Points on a hilly landscape, in no order, each with its height.
A ball rolls from a point to the lowest of its 3 nearest points, and stops where none of them is lower. Distance is the straight distance between rows; heights are no part of it.
<1001>: [135 134 128 150 164  84 111 156 138  62  81 139 109 137 122 139 116 171
 186 155 101 127 110 148 122]  h=95
<518>: [142  92 162 100 106 179 200 101 141 197 185 110 172 119 149 129 116 101
 123 127 130  92 100 130 158]  h=184
<107>: [103  92 148 143 122 111 186 113 159 154 159 136 192 112 140 134 165  91
 123 133 150 113 114  65 171]  h=632
<684>: [133 129 134 141 146 111  86 149 116  86 103 152  98 116 120 131 108 160
 142 120 114 144 132 150  95]  h=500
<485>: [189 210 163 138 153 101 112 204 127  50  55 119 111 198  89 145  62 199
 197 150  91 126 104 160 155]  h=170
<1253>: [165 146 126  85 110 192 104 119  88 163 147  95  79 139 121 125  69 145
 102  86  95 123 140 193  75]  h=653
<429>: [111 127 141 104  84 168 126 110 110 162 150 167 138 130 132 110 117  65
  34  79 205 163 158  80 123]  h=746
<772>: [ 98 129 118 136 126 122 108 126 124 137 140 145 138 108 123 115 161 100
  95 110 152 150 150  86 121]  h=298
<267>: [151 140 133 103 116 184 170 104 132 184 170  85 141 133 136 131 117 123
 126 135 105  97 120 156 140]  h=226
<817>: [130 115  84 147 144  61 171 119 182 103  81  74 142 170 137 150 186 136
 224 223 106  88 102 143 182]  h=759
<324>: [113 117  95 156 162  77 135 137 156  96 103 119 132 123 128 136 169 145
 188 172 110 112 119 122 145]  h=467
<919>: [ 93 105 144 145 113 113 157 118 144 149 153 151 180 111 132 130 164  82
  96 117 167 130 133  48 155]  h=501
<1052>: [188 168 154 113 128 148 106 170 106 100  88 110  87 170 117 141  36 202
 161 114  85 116 108 196 120]  h=334
<1470>: [146 114 153  94 107 191 189  99 132 196 183 106 159 126 143 131 113 107
 117 125 122  93 111 143 145]  h=235
<1742>: [ 90 114 108 155 148  83 140 132 157 116 129 128 159 108 120 127 194 111
 146 147 132 124 131  77 150]  h=335
<1044>: [180 180 167 136 149 120 107 184 115  61  74 133 100 174 101 144  56 198
 173 129  94 126 109 169 125]  h=197
<1414>: [117 143 118  98 101 165  79 115  89 147 139 150  89 123 114  98 108  94
  43  75 180 177 174 131  86]  h=772
<1622>: [153 127 132 115 118 162 197 101 152 181 157  81 160 144 147 140 139 126
 155 167 107  81 102 156 166]  h=341
<1821>: [137 142 158 146 144 118  65 161  95  64  95 174  91 123 102 124  94 162
 120 104 131 168 136 151  81]  h=303
<345>: [105 144 107 108 102 147  80 120  91 135 128 169  98 130 117  96 124  88
  40  75 195 185 175 110  96]  h=798
<1404>: [153 110 148 105 110 172 213  97 152 190 161  82 171 145 154 135 130 118
 150 165 117  76  94 155 174]  h=325
<1275>: [147 142 132  93 110 182  77 125  85 141 140 128  72 129 110 110  77 128
  76  68 127 155 153 177  65]  h=368
<338>: [126  91 158 115 109 153 183 104 140 183 176 128 176 111 144 127 132  87
 112 118 145 105 111  95 156]  h=622
<1733>: [151 135  97 127 137 113 146 126 149 125 106  76 119 154 143 139 128 157
 186 176  89  99 112 169 153]  h=250
<1167>: [179 153 143 100 120 163 101 149  92 118 109 110  79 152 117 131  42 188
 138  97  85 120 121 201  90]  h=728
<1895>: [104 123 128 163 161  72  87 155 129  60  87 170 112 105 114 128 142 151
 153 138 130 150 129 119 108]  h=340
<804>: [169 149 117  95 116 186 163 107 125 183 157  67 120 147 142 139 105 145
 136 139  90  86 118 183 136]  h=559
<1432>: [133 127 110 129 134 120 187 108 168 149 130  79 156 151 137 142 170 132
 182 192 105  85 107 141 174]  h=623
<2102>: [147 135 133 121 135 142  87 141 101 106 116 129  85 126 118 125  89 158
 126 103 104 141 134 168  85]  h=492
<1356>: [ 79 106 118 162 137  77 151 126 158 117 135 141 178 108 120 131 202  99
 128 140 154 129 134  45 161]  h=416
<1663>: [129 153 162 171 171  81  79 171 119  31  78 180 112 126  98 138 117 168
 155 135 123 159 129 131 105]  h=251
<1310>: [119 126 118 135 141 118  91 136 116 107 117 139 102 109 123 123 126 144
 129 118 118 142 136 134  97]  h=457
<2159>: [105 134 121 126 120 136 108 122 119 142 147 138 131 108 120 116 149 100
  90 110 147 145 149 102 116]  h=282
<1842>: [ 83  94 140 156 110  89 156 120 145 135 140 164 190 114 138 135 178  77
  90 115 180 136 132  28 164]  h=171
<1927>: [130 128 131 120 127 151 157 111 141 165 164 108 148 117 131 127 144 115
 125 135 117 111 123 122 143]  h=617
<605>: [117 134 124 113 118 155 102 119 108 149 152 132 111 115 116 110 126 109
  84  98 140 149 151 125  98]  h=351
<1094>: [116  92 154 105  71 158 153 107 115 167 157 177 155 127 158 124 105  55
  32  76 220 150 148  59 139]  h=683
<205>: [139 112 148 110 115 168 197 105 147 183 171 101 168 125 143 133 136 112
 137 144 123  91 105 128 161]  h=327
<90>: [125 116 111 138 142 109 192 112 172 143 138  89 166 139 135 143 181 124
 180 186 113  90 111 119 175]  h=543
<1493>: [ 97 128 120 137 129 110  64 138 103 101 109 170 103 111 117 106 135 121
  90 103 158 178 155 118  94]  h=392
<1767>: [106 121 116 150 150  93  89 144 126  88 104 151 110 105 123 125 144 143
 140 130 126 150 135 121 112]  h=448
<2212>: [159 140 116 118 134 130 116 136 124 116 106 102  95 142 135 135  89 173
 162 137  85 113 117 178 120]  h=177
<820>: [154 141 112 113 126 149 173 108 146 167 141  68 137 152 142 139 134 140
 159 168  95  87 112 168 157]  h=547
<286>: [149 143 116 108 125 161 143 112 127 161 147  90 117 134 134 131 116 139
 139 138  91 103 122 161 126]  h=379
<694>: [158 138 137 101 118 170  85 132  88 132 128 123  72 135 115 122  69 157
 108  89 104 139 140 184  74]  h=529
<166>: [142 125  90 138 141  69 154 131 169 101  74  78 125 168 146 148 147 152
 221 207  97  93  99 161 171]  h=793
<46>: [120 135 129 113 121 147  57 131  83 107 115 162  80 121 110 100  97 123
  71  76 157 185 157 151  71]  h=582
<2003>: [166 145 121  97 116 175 110 127  98 148 134  97  83 147 127 131  64 168
 127 101  82 112 128 195  95]  h=695
<1321>: [135  67 167 100  92 168 192  97 135 199 184 130 171 110 159 124 107  83
 103 106 148 103 107  99 155]  h=231
<1748>: [133 126  99 141 150  95 137 131 150 109 109 104 122 134 134 137 149 153
 183 168  95 107 115 145 144]  h=472
<528>: [162 140 126 108 124 158 101 135 100 134 127 110  82 134 120 131  79 164
 130 105  88 121 129 183  94]  h=589
<217>: [145 127 113 123 129 128 197 103 171 157 127  65 163 161 151 151 165 126
 187 200 110  79 103 150 187]  h=615
<588>: [ 91 113 134 139 102 111 136 121 124 141 144 170 173 118 139 124 164  73
  68 101 192 150 149  42 149]  h=515
<589>: [121  44 152 109  63 132 169  98 120 173 159 171 166 119 189 133 102  53
  47  78 208 134 130  43 155]  h=701
<385>: [113 137 142 137 134 115  50 142  90  77  96 186  89 119 109 107 107 142
  86  94 163 191 151 145  77]  h=246
<1533>: [152 157 146 154 159  91 110 169 130  57  74 143 108 153 115 146  94 183
 186 149  98 128 109 156 125]  h=112
<2156>: [135 119  89 141 141  71 165 121 175 109  88  76 137 164 143 146 174 142
 219 214 101  91 106 150 180]  h=729
<146>: [155 140 129 142 153  95 115 157 130  75  80 127 105 147 128 141  99 178
 188 155  93 121 108 164 133]  h=103
<91>: [103 105 150 128  96 135 148 117 128 156 156 161 173 115 141 125 140  73
  68  99 184 141 138  57 148]  h=455
<47>: [173 164 151 134 145 114 112 170 121  74  76 124 100 169 114 144  61 194
 177 139  93 118 107 176 132]  h=176
<1941>: [168 147 114 102 120 165 127 121 110 157 134  80  94 146 130 131  87 163
 143 126  81 101 120 188 117]  h=585
<798>: [175 188 161 150 155  91 118 189 131  43  61 130 113 179 101 152  77 191
 195 160  93 126 104 157 147]  h=140
<1344>: [150 140 128 150 160  71 131 157 152  60  63 119 115 163 129 150 111 180
 210 180  96 112 100 161 149]  h=395
<116>: [148 148 148 147 154 105 100 167 118  65  87 149 104 141 113 140  89 181
 167 132 101 137 120 157 110]  h=198
<2187>: [ 94 126 115 143 138 110 116 128 133 127 136 139 139 103 123 121 168 110
 118 124 138 142 141  90 129]  h=304
<2206>: [101 137 147 172 158  74  59 164 114  41  75 199 108 108 107 119 136 147
 124 123 156 179 137 116  95]  h=275
<1944>: [180 167 146 128 138 121 119 170 122  82  77 113 102 174 120 140  54 195
 182 141  85 114 102 186 141]  h=200
<1953>: [136 130 149  98 106 189 148 103 118 187 181 114 141 120 129 121 115  98
  90 103 129 116 131 134 117]  h=323
<2066>: [ 97 113  99 165 169  64 119 142 154  82  98 137 132 114 121 133 176 143
 180 163 114 124 124 108 136]  h=519
<1744>: [127  90 159 122 113 151 195 106 150 179 174 119 180 115 147 129 141  98
 126 131 136  99 104 100 161]  h=540
<1109>: [ 99 130 125 131 105 130 113 123 115 143 145 162 148 119 128 115 156  75
  58 100 186 162 156  67 126]  h=373
<669>: [107 121 103 146 148  97 130 129 147 115 126 125 134 112 129 128 168 130
 154 151 114 125 130 113 133]  h=338
<1875>: [121 143 156 152 150 101  55 159 100  54  83 188  96 118 101 120 111 155
 115 106 149 182 142 138  83]  h=125
<49>: [124 127 116 142 147 106  97 144 124  96 112 142 109 112 126 130 131 151
 151 131 110 137 129 139 107]  h=320
<2039>: [122 134 142 160 158  82  90 158 128  58  86 164 108 118 115 133 124 162
 159 140 117 148 121 139 106]  h=175
<1117>: [156 140 111 114 130 147 125 128 117 139 123  95  98 137 138 133  98 165
 150 132  84 106 124 179 117]  h=579
<2086>: [141 135 119 112 128 154 105 130 109 135 135 114  94 123 122 123 107 144
 121 108 104 131 133 162  92]  h=423
<1369>: [107 123 127 146 143 101  66 147 111  81  99 170 101 104 118 113 126 139
 111 110 144 170 141 125  88]  h=283
<2056>: [170 147 125 111 128 143 116 142 113 118 105  98  90 155 133 136  62 183
 162 128  82 108 110 194 120]  h=583
<1788>: [166 151 151 122 136 144  91 159  96  91 100 137  85 148 116 135  59 187
 143 107  96 133 123 184  94]  h=655
<1407>: [151 138 139  96 112 195 158 101 123 189 179  99 135 131 130 133 106 118
 108 119 110 101 123 154 123]  h=173
<1035>: [146 138 107 121 136 135 129 126 128 133 127  97 106 136 138 132 116 158
 155 142  87 110 119 165 124]  h=603
<522>: [101 126 112 145 137 109  90 135 123 113 125 148 117 103 120 114 157 119
 113 118 139 150 145 110 108]  h=370
<2143>: [129 103 167  96  87 184 158 102 119 193 180 143 159 118 134 116 102  73
  68  89 165 124 129 101 128]  h=667
<1578>: [136 114 158 103 106 181 175 105 131 190 181 120 157 119 136 128 120  98
 106 116 135 106 117 120 138]  h=187
<1758>: [127 126  99 136 146 107 165 120 157 132 120  90 142 140 138 139 164 137
 179 180 102 100 115 137 161]  h=571
<418>: [ 83 128 105 144 123 100  88 134 114 113 117 167 133 109 124 109 170  97
  81 108 179 170 161  73 119]  h=315
<462>: [ 84 113 100 166 153  67 111 140 147  92 108 148 141 101 123 129 186 123
 147 143 135 141 137  84 135]  h=240
<1068>: [150 132 113 124 129 139 190 105 161 161 134  65 152 154 146 146 148 131
 173 187 105  80 104 157 175]  h=461
<189>: [135 141 126  99 109 173  92 117  94 154 150 124  94 123 116 112 102 120
  87  89 127 143 148 159  80]  h=324
<1080>: [ 82 110 106 165 146  71 132 133 155 107 125 140 159 104 118 129 200 110
 143 148 142 133 135  63 151]  h=280
<1361>: [136 128 109 150 156  72 132 143 152  78  79 118 120 145 132 145 134 164
 201 179  95 111 106 151 144]  h=224
<2126>: [100 133 135 155 143  91  52 153 104  65  84 195 103 108 114 108 126 136
 100 105 168 187 148 124  88]  h=188
<2253>: [ 81 118 106 157 140  83 114 136 139 112 123 146 148 100 121 121 188 113
 127 137 144 143 139  71 141]  h=243
<119>: [171 145 117 116 130 133 127 138 121 126 101  86  97 158 141 136  77 179
 171 145  82 102 110 190 135]  h=534
<1112>: [128 135 121 111 123 155  82 127  98 131 133 136  91 115 118 114 111 128
  95  96 131 155 149 148  83]  h=358
<1387>: [128 138 122 117 127 152 128 118 125 154 154 111 124 120 125 125 136 121
 119 120 113 121 135 133 115]  h=517
<1676>: [146 141 126 105 125 177 151 107 127 174 164  93 130 130 132 127 120 127
 124 126 103 102 125 156 127]  h=311
<555>: [187 154 134  88 110 184 108 144  87 141 121  94  70 159 121 132  27 188
 130  90  78 113 118 216  93]  h=774
<729>: [ 89 104 118 162 144  80 175 119 174 125 143 127 184 115 124 133 200 104
 156 159 140 113 121  64 176]  h=620
<671>: [ 88 127 111 144 124 105  93 135 122 122 127 156 136 107 123 111 167 100
  94 115 164 160 152  79 121]  h=307
<843>: [109 139 118 116 112 146  83 119 102 134 137 151 107 117 117 107 133  94
  60  91 170 169 164 115  96]  h=650
<1786>: [149 136 116 142 146  83 131 148 148  82  75 108 112 156 137 145 115 172
 203 175  94 107 100 168 148]  h=294
<624>: [155 159 148 160 164  82 114 175 139  43  66 144 112 157 112 149  96 186
 193 161  97 127 108 150 134]  h=118
<142>: [125 146 127  89 100 183  90 112  93 160 153 133  95 128 113 105 101  98
  54  75 157 160 163 146  80]  h=621
<1092>: [171 148 131 120 136 127 117 151 121 104  91 106  95 153 132 139  69 188
 175 140  85 109 108 188 127]  h=310
<732>: [116 123 100 146 155  92 127 138 147 100 111 122 122 117 130 134 156 143
 172 159 102 120 123 132 130]  h=413
<33>: [152 144 119 106 124 172 138 112 118 165 154  92 112 130 130 130 110 140
 125 121  95 105 124 168 118]  h=272
<1273>: [ 95 132 119 150 135  92  54 145 106  79  90 191 102 104 116 102 137 125
  91 105 174 189 153 111  93]  h=241
<2241>: [132 142 131  98 110 181 104 116 102 162 161 119 102 123 116 115 108 110
  79  87 131 139 150 145  87]  h=316
<672>: [166 155 122  95 113 192 145 111 110 180 160  77 109 143 135 135  91 145
 120 119  86  97 127 187 112]  h=581
<1741>: [125 105 139 130 132 135 199 106 160 163 164 106 179 125 137 135 163 108
 149 157 125  95 109 109 172]  h=418
<1142>: [127 135 119 120 129 143 104 129 114 133 138 123 103 114 123 125 125 135
 119 114 111 132 140 145  98]  h=430
<1276>: [139 126  98 134 135 101 177 114 166 136 108  63 148 161 141 146 170 139
 200 201 101  85 106 154 182]  h=773
<1869>: [144 133 120 131 144 117 106 145 122 101 105 126  99 130 128 133 108 167
 163 137  97 125 120 159 113]  h=652
<201>: [121 135 116 124 134 138 114 124 123 140 144 119 116 115 126 123 139 128
 121 121 116 131 137 133 113]  h=278
<1296>: [ 93 136 109 127 113 124  88 128 104 128 127 167 127 117 123 105 155  86
  63  98 188 174 165  81 119]  h=346
<1967>: [135 122 135 117 124 156 184 107 146 174 167  97 158 126 141 134 144 118
 137 147 116  95 114 132 155]  h=256
<423>: [132 136 133 149 157  94  99 158 126  68  90 152 107 126 118 137 115 168
 168 137 105 139 120 145 109]  h=56
<1995>: [163 159 149 148 155  94 116 173 129  58  72 135 108 161 116 146  85 189
 190 153  95 121 107 161 133]  h=117
<1512>: [107 136 127 117 106 153 106 116 112 151 153 151 132 115 123 112 139  83
  65  92 171 156 157  95 113]  h=443
<1540>: [ 77 124 104 155 138  78  77 143 122  93 105 177 126 100 123 111 174 113
 101 119 170 172 151  84 117]  h=345
<1891>: [104 116 117 165 164  69  95 152 144  68  90 158 120 106 119 133 154 150
 168 146 118 141 125 118 119]  h=156
<187>: [147 141 145 135 146 122  95 155 111  82  94 143  96 132 117 133  88 172
 148 120 102 138 123 162  97]  h=458
<1147>: [ 98  79 152 143 104 111 175 112 147 155 158 153 192 109 147 131 153  78
  97 116 172 124 118  46 169]  h=563
<1039>: [162 106 154  91 104 190 215  92 144 206 172  78 168 140 160 140 115 121
 143 153 114  74  90 163 170]  h=317
<1326>: [160 157 150 143 153 111 107 171 116  66  78 141 102 151 113 143  76 189
 172 137  97 129 113 162 117]  h=139
<2152>: [161 139 111 129 138 108 132 140 141 106  85  93 107 160 142 140 102 177
 188 166  86 105 105 180 149]  h=514
<1754>: [142 137 115 115 130 151 139 117 125 153 148  95 119 129 134 130 130 138
 136 136  97 112 127 153 124]  h=535
<394>: [117 118 122 138 137 123 162 117 152 143 148 106 157 122 129 133 170 117
 147 152 118 106 122 107 151]  h=508
<2136>: [109 107 153 120  97 148 146 116 125 167 162 153 164 117 137 120 134  74
  71  97 175 138 139  68 137]  h=503
<991>: [143 135 111 139 150  97 126 144 138  91  91 118 108 142 136 140 119 168
 187 159  93 115 113 159 134]  h=133
<941>: [144 131  97 135 142  95 146 128 156 111  96  84 117 156 144 143 139 157
 194 183  91  97 108 164 154]  h=502
<1437>: [ 84 123 112 157 140  80  64 147 113  76  94 188 117 102 120 110 156 119
 100 111 168 180 150 101 107]  h=339
<294>: [172 157 139 135 147 102 125 165 136  78  67 114 106 173 131 142  76 188
 198 163  89 112  97 178 147]  h=265
<1355>: [113 124 144 110  95 164 133 112 115 169 164 149 145 121 131 111 129  77
  60  89 173 141 145  93 121]  h=546
<439>: [101 120 135 132 111 131 133 119 126 149 152 152 161 111 130 120 156  86
  84 109 169 142 141  69 138]  h=396
<604>: [152 137 102 122 130 125 165 114 151 147 119  62 136 159 149 144 139 145
 182 183  91  85 109 170 166]  h=518
<664>: [148 135 122 122 138 137 107 138 114 113 115 117  93 130 128 134  96 164
 150 126  94 128 126 166 108]  h=562
<1798>: [ 80 117 116 154 125  90 122 131 139 123 129 157 165 112 124 124 189  88
  96 122 172 149 143  47 143]  h=366
<2111>: [108 131 119 132 128 134 121 123 127 141 148 130 135 108 121 119 156 107
 110 121 132 134 139 108 119]  h=352
<1737>: [123 130 140 111 116 170 146 113 126 171 171 122 144 114 127 122 133 101
 102 111 133 120 132 118 126]  h=391
<2190>: [113  41 156 116  76 119 176 101 132 172 160 164 180 112 179 134 118  64
  71  91 190 125 122  40 159]  h=614
<998>: [ 95 118 105 152 145  91 116 136 140 109 123 137 137 100 119 125 173 121
 142 141 127 139 134  96 132]  h=259
<1139>: [122 115  97 147 148  84 180 115 176 118 111  85 157 152 134 145 194 128
 200 207 112  90 112 124 182]  h=588
<508>: [129 123  97 140 143  95 173 115 171 124 115  80 150 149 137 143 182 133
 194 193 106  93 109 133 173]  h=639
<927>: [109 132 119 124 126 127  68 130  98 112 118 162  96 109 117 105 124 116
  81  92 159 177 157 125  87]  h=484
<675>: [125 132 119 126 135 128  92 132 110 120 128 138 103 112 124 121 124 137
 117 113 118 143 139 140  96]  h=480
<614>: [162 148 134 133 143 112 114 156 125  88  87 117  96 152 127 140  79 186
 177 143  90 116 108 178 125]  h=153
<362>: [151 144 109 113 127 151 151 112 134 158 136  77 119 144 140 136 122 146
 152 149  90  95 116 170 138]  h=489
<1342>: [114 141 130  94  86 177 109 108  98 160 151 160 116 133 120 104 109  71
  28  70 203 173 172 101 104]  h=673
<607>: [158 173 167 160 165  96  96 186 123  38  74 158 112 153  96 146  93 188
 172 139 103 143 118 146 116]  h=288
<1541>: [128 130 149 102 104 180 137 109 119 179 174 129 136 115 123 119 120  90
  80  97 145 129 138 119 120]  h=344
<1506>: [155 144 116 107 125 164 115 123 103 151 137  99  90 130 128 128  91 152
 128 115  91 114 130 176 102]  h=488
<2072>: [156 146 130  92 109 198 126 107 109 179 169  91 108 133 124 124  96 128
 101 104 101 110 135 173 100]  h=587
<374>: [139 151 165 154 160 103  78 169 111  48  86 169 105 131 100 136  98 174
 146 123 116 158 127 145  97]  h=645
<827>: [ 99 112 102 156 156  83 159 123 167 119 131 116 161 121 124 135 193 120
 171 170 122 114 121  94 160]  h=433
<1303>: [100 131 116 133 128 118  56 135  95  93 101 184  89 116 120  97 120 117
  69  90 178 195 162 123  88]  h=466
<1934>: [108 137 114 107 110 148  63 122  84 123 120 170  80 124 113  95 106  99
  45  74 184 192 171 132  79]  h=815
<292>: [ 87 122 125 168 154  67  65 154 127  60  86 190 118  98 116 116 155 136
 127 126 157 171 137 104 105]  h=367
<173>: [129 127 115 152 162  75 118 150 145  72  85 134 114 129 127 138 134 163
 187 164 102 121 114 142 131]  h=110
<1412>: [180 151 122  89 111 183 114 127  95 159 135  79  79 154 130 132  52 175
 127 101  78 109 120 205  98]  h=682
<645>: [ 91 117 117 149 129 106 125 129 137 129 140 145 156 109 123 122 178  94
 105 123 154 141 141  64 137]  h=337
<1670>: [153 137 101 121 135 131 140 125 134 134 120  87 112 147 142 137 121 155
 169 156  86 103 115 166 139]  h=481
<642>: [122 137 141 100  99 180 122 110 111 171 165 140 129 123 120 114 119  82
  62  90 163 146 151 113 107]  h=438
<952>: [134 132 152  93  95 194 135 107 114 183 177 131 134 119 125 119 107  86
  68  85 151 135 142 126 109]  h=364
<193>: [138 106 139 121 126 144 213 101 165 172 157  90 179 139 147 140 153 117
 161 171 122  84  97 129 181]  h=369
<595>: [106  94 151 131 101 132 164 114 140 161 163 152 177 112 142 127 143  75
  85 106 168 127 122  60 154]  h=512
<506>: [117 119 145 125 117 148 159 110 136 166 169 128 163 115 131 125 147  97
 109 121 139 115 124  99 144]  h=513
<2022>: [108 115  95 153 155  78 172 121 177 112 124 101 158 134 129 138 197 124
 190 186 114 103 117 102 170]  h=491
<1455>: [122 122 115 153 158  87 105 150 134  83  97 143 113 116 123 133 139 154
 166 148 107 130 123 134 119]  h=174
<2168>: [125  51 165  97  73 150 177  98 126 189 174 153 165 109 172 127  98  68
  71  81 179 119 117  67 149]  h=580
<1615>: [135 134 122 115 127 150  88 128 103 132 129 129  88 117 119 120 106 135
 109 102 115 144 141 156  89]  h=385
<413>: [127 128 121 130 136 140 169 114 148 156 152 100 152 127 130 134 157 122
 147 152 110 106 117 125 150]  h=437
<1634>: [ 88 123 111 145 138  93  69 139 110  94 105 177 115 102 118 106 152 120
  96 107 160 173 154 104 102]  h=343
<1083>: [112 128 131 128 120 141 139 116 129 155 162 132 147 112 126 123 148  97
 101 116 142 132 138  97 131]  h=380
<851>: [146 131 114 122 131 142 180 110 157 158 142  80 148 142 138 139 151 131
 166 171  99  90 112 148 161]  h=537
<768>: [ 66 114  97 168 145  60  89 141 142  88 104 168 141  96 122 121 191 115
 124 134 159 157 146  64 129]  h=199
<265>: [141  97 167  94 100 188 182 101 131 198 186 125 162 116 145 127 106  90
  99 109 142 102 109 121 139]  h=145
<315>: [138 135 111 125 135 137 150 116 138 149 142  96 130 133 132 135 142 138
 152 148  98 106 119 145 139]  h=605
<1825>: [ 89 118 105 158 146  77 101 143 135  99 112 155 132 102 121 122 174 120
 134 131 141 151 140  90 122]  h=223
<411>: [153 139 126  97 117 173  97 122  96 148 142 110  85 127 121 124  88 144
 106  95 100 129 140 174  80]  h=474
<1771>: [132 134 137 121 128 139  64 140  90 103 112 155  80 119 113 111  95 144
  91  91 138 168 148 159  75]  h=663
<1232>: [139 151 149 165 172  79 101 172 132  38  73 160 112 136 108 144 113 177
 180 151 107 136 114 142 120]  h=146
<1711>: [107 120 119 141 136 116 147 120 149 138 153 121 151 114 124 125 169 112
 134 141 128 123 131  96 143]  h=570
<399>: [ 99 108 127 149 135 111 174 119 157 143 153 126 178 112 127 132 180 100
 139 144 137 116 118  76 162]  h=636
<1339>: [122 120 154 100  90 177 139 106 117 177 170 148 145 119 134 117 110  73
  54  87 175 139 145  92 122]  h=618
<1560>: [ 87  94 129 160 135  83 177 119 166 132 145 138 192 111 126 134 194  96
 137 144 153 118 122  49 175]  h=545
<477>: [113 102 153 115  84 150 147 110 120 161 159 166 163 119 144 119 124  61
  51  87 194 148 142  60 141]  h=569
<2257>: [178 153 121  87 106 193 127 115  97 177 147  76  89 148 131 133  68 158
 119 104  80  98 127 201  99]  h=607
<1287>: [151 123 132 115 122 155 209  98 163 176 143  66 168 157 149 146 147 128
 170 184 107  79  97 159 183]  h=357
<1063>: [136 130 104 134 147 111 144 125 145 123 120  97 125 135 137 137 146 152
 172 164  95 107 121 147 146]  h=516
<1531>: [ 91 120 115 157 146  81  75 148 124  81  99 168 115  97 119 114 158 132
 127 125 148 162 142 106 110]  h=161
<1033>: [128 127 109 136 144 114 116 134 131 115 121 119 110 116 128 127 135 147
 155 138 102 122 128 142 119]  h=668
<548>: [148 114 136 114 119 158 207 101 158 180 156  75 171 143 151 143 144 122
 159 173 116  78 100 151 177]  h=336
<1183>: [123 143 131  92  93 185 105 108 101 169 161 142 112 125 118 108 110  81
  45  78 172 163 164 119  98]  h=557
<1145>: [129 140 125  97 109 164  66 121  77 130 127 147  72 127 107  99  88 117
  59  70 160 176 161 159  67]  h=462
<2128>: [160 133 138  97 116 188 189  95 135 194 167  78 149 145 145 142 115 126
 135 147 102  83 105 168 149]  h=285
<58>: [126 121  93 145 151  86 153 126 166 110 101  93 132 144 137 141 167 148
 199 192 101 100 111 142 160]  h=638
<1589>: [163 149 111 103 124 163 163 108 135 173 141  66 124 150 143 140 117 147
 152 153  89  88 116 179 146]  h=532
<779>: [124 148 161 170 161  87  64 163 114  38  78 188 107 119 101 127 122 161
 133 120 141 173 135 133  90]  h=213
<1426>: [106 142 124 111  99 156 103 113 102 150 142 166 120 127 124 103 130  76
  37  78 196 176 171  93 108]  h=739
<332>: [139 143 140  94 110 195 126 106 110 180 173 112 118 123 121 121 108 104
  81  97 127 123 136 146 101]  h=312
<646>: [135 166 171 172 166  91  72 178 110  27  78 181 108 135  91 137 108 173
 147 126 129 164 131 131  98]  h=507
<1618>: [115 143 126 101 103 167  92 110  97 153 150 149 105 122 116 104 118  90
  51  79 173 164 165 121  93]  h=687
<898>: [117  94 152 128 119 140 186 107 148 168 167 125 181 112 140 129 150  96
 123 129 140 109 112  90 162]  h=616
<1582>: [ 98  66 152 140  87 104 169 107 138 149 151 173 188 115 163 136 141  64
  76  97 193 134 127  28 166]  h=624
<224>: [ 68 109 112 171 135  63 137 130 156 110 129 156 185 107 121 131 208  92
 118 136 164 142 138  31 163]  h=476
<131>: [121 129 111 133 139 121 125 126 133 128 135 118 122 113 124 129 148 132
 141 138 108 122 133 129 121]  h=564
<703>: [ 92  86 145 152 119  99 175 116 158 145 155 149 197 112 138 134 171  86
 114 127 161 122 118  45 168]  h=598
<1209>: [133 140 133 108 118 174 125 111 113 170 164 115 121 120 121 121 124 108
  94 102 123 128 142 136 103]  h=302
<357>: [125  97 166  95  77 175 154 103 118 186 173 156 155 119 145 122 102  65
  52  77 187 137 134  84 133]  h=698
<1000>: [117  76 164 114  85 145 172 107 134 178 167 153 176 108 157 126 121  74
  80  99 174 123 120  68 151]  h=553
<914>: [107 113 111 152 148  95 183 119 173 131 136 103 171 130 131 139 192 115
 173 177 121  99 115  97 174]  h=490
<841>: [118  64 162 119  97 134 188 105 144 177 172 140 187 109 156 129 130  83
 104 110 162 113 107  72 162]  h=578
<856>: [121 151 107  83  95 177  81 107  79 146 133 167  72 137 108  91  93  83
  16  55 205 194 182 142  80]  h=809
<1462>: [ 74 100 116 171 145  60 160 128 172 113 132 139 188 110 119 138 212  96
 149 151 155 121 129  38 175]  h=552

For each start below, name the point where the ball stops.
<589>: <91>
<1748>: <1825>
<1276>: <1407>
<927>: <1875>
<856>: <1209>
<324>: <1825>
<338>: <265>
<142>: <1209>
<528>: <1209>

For each start below, name every point that the ball comes to, in order.
<555>: <1412> > <2257> > <672> > <33>
<2156>: <58> > <1748> > <732> > <669> > <998> > <1825>
<588>: <1109> > <1296> > <671> > <772> > <2159>
<2003>: <1506> > <2086> > <1615> > <1112> > <189> > <2241> > <1209>
<1253>: <411> > <2086> > <1615> > <1112> > <189> > <2241> > <1209>
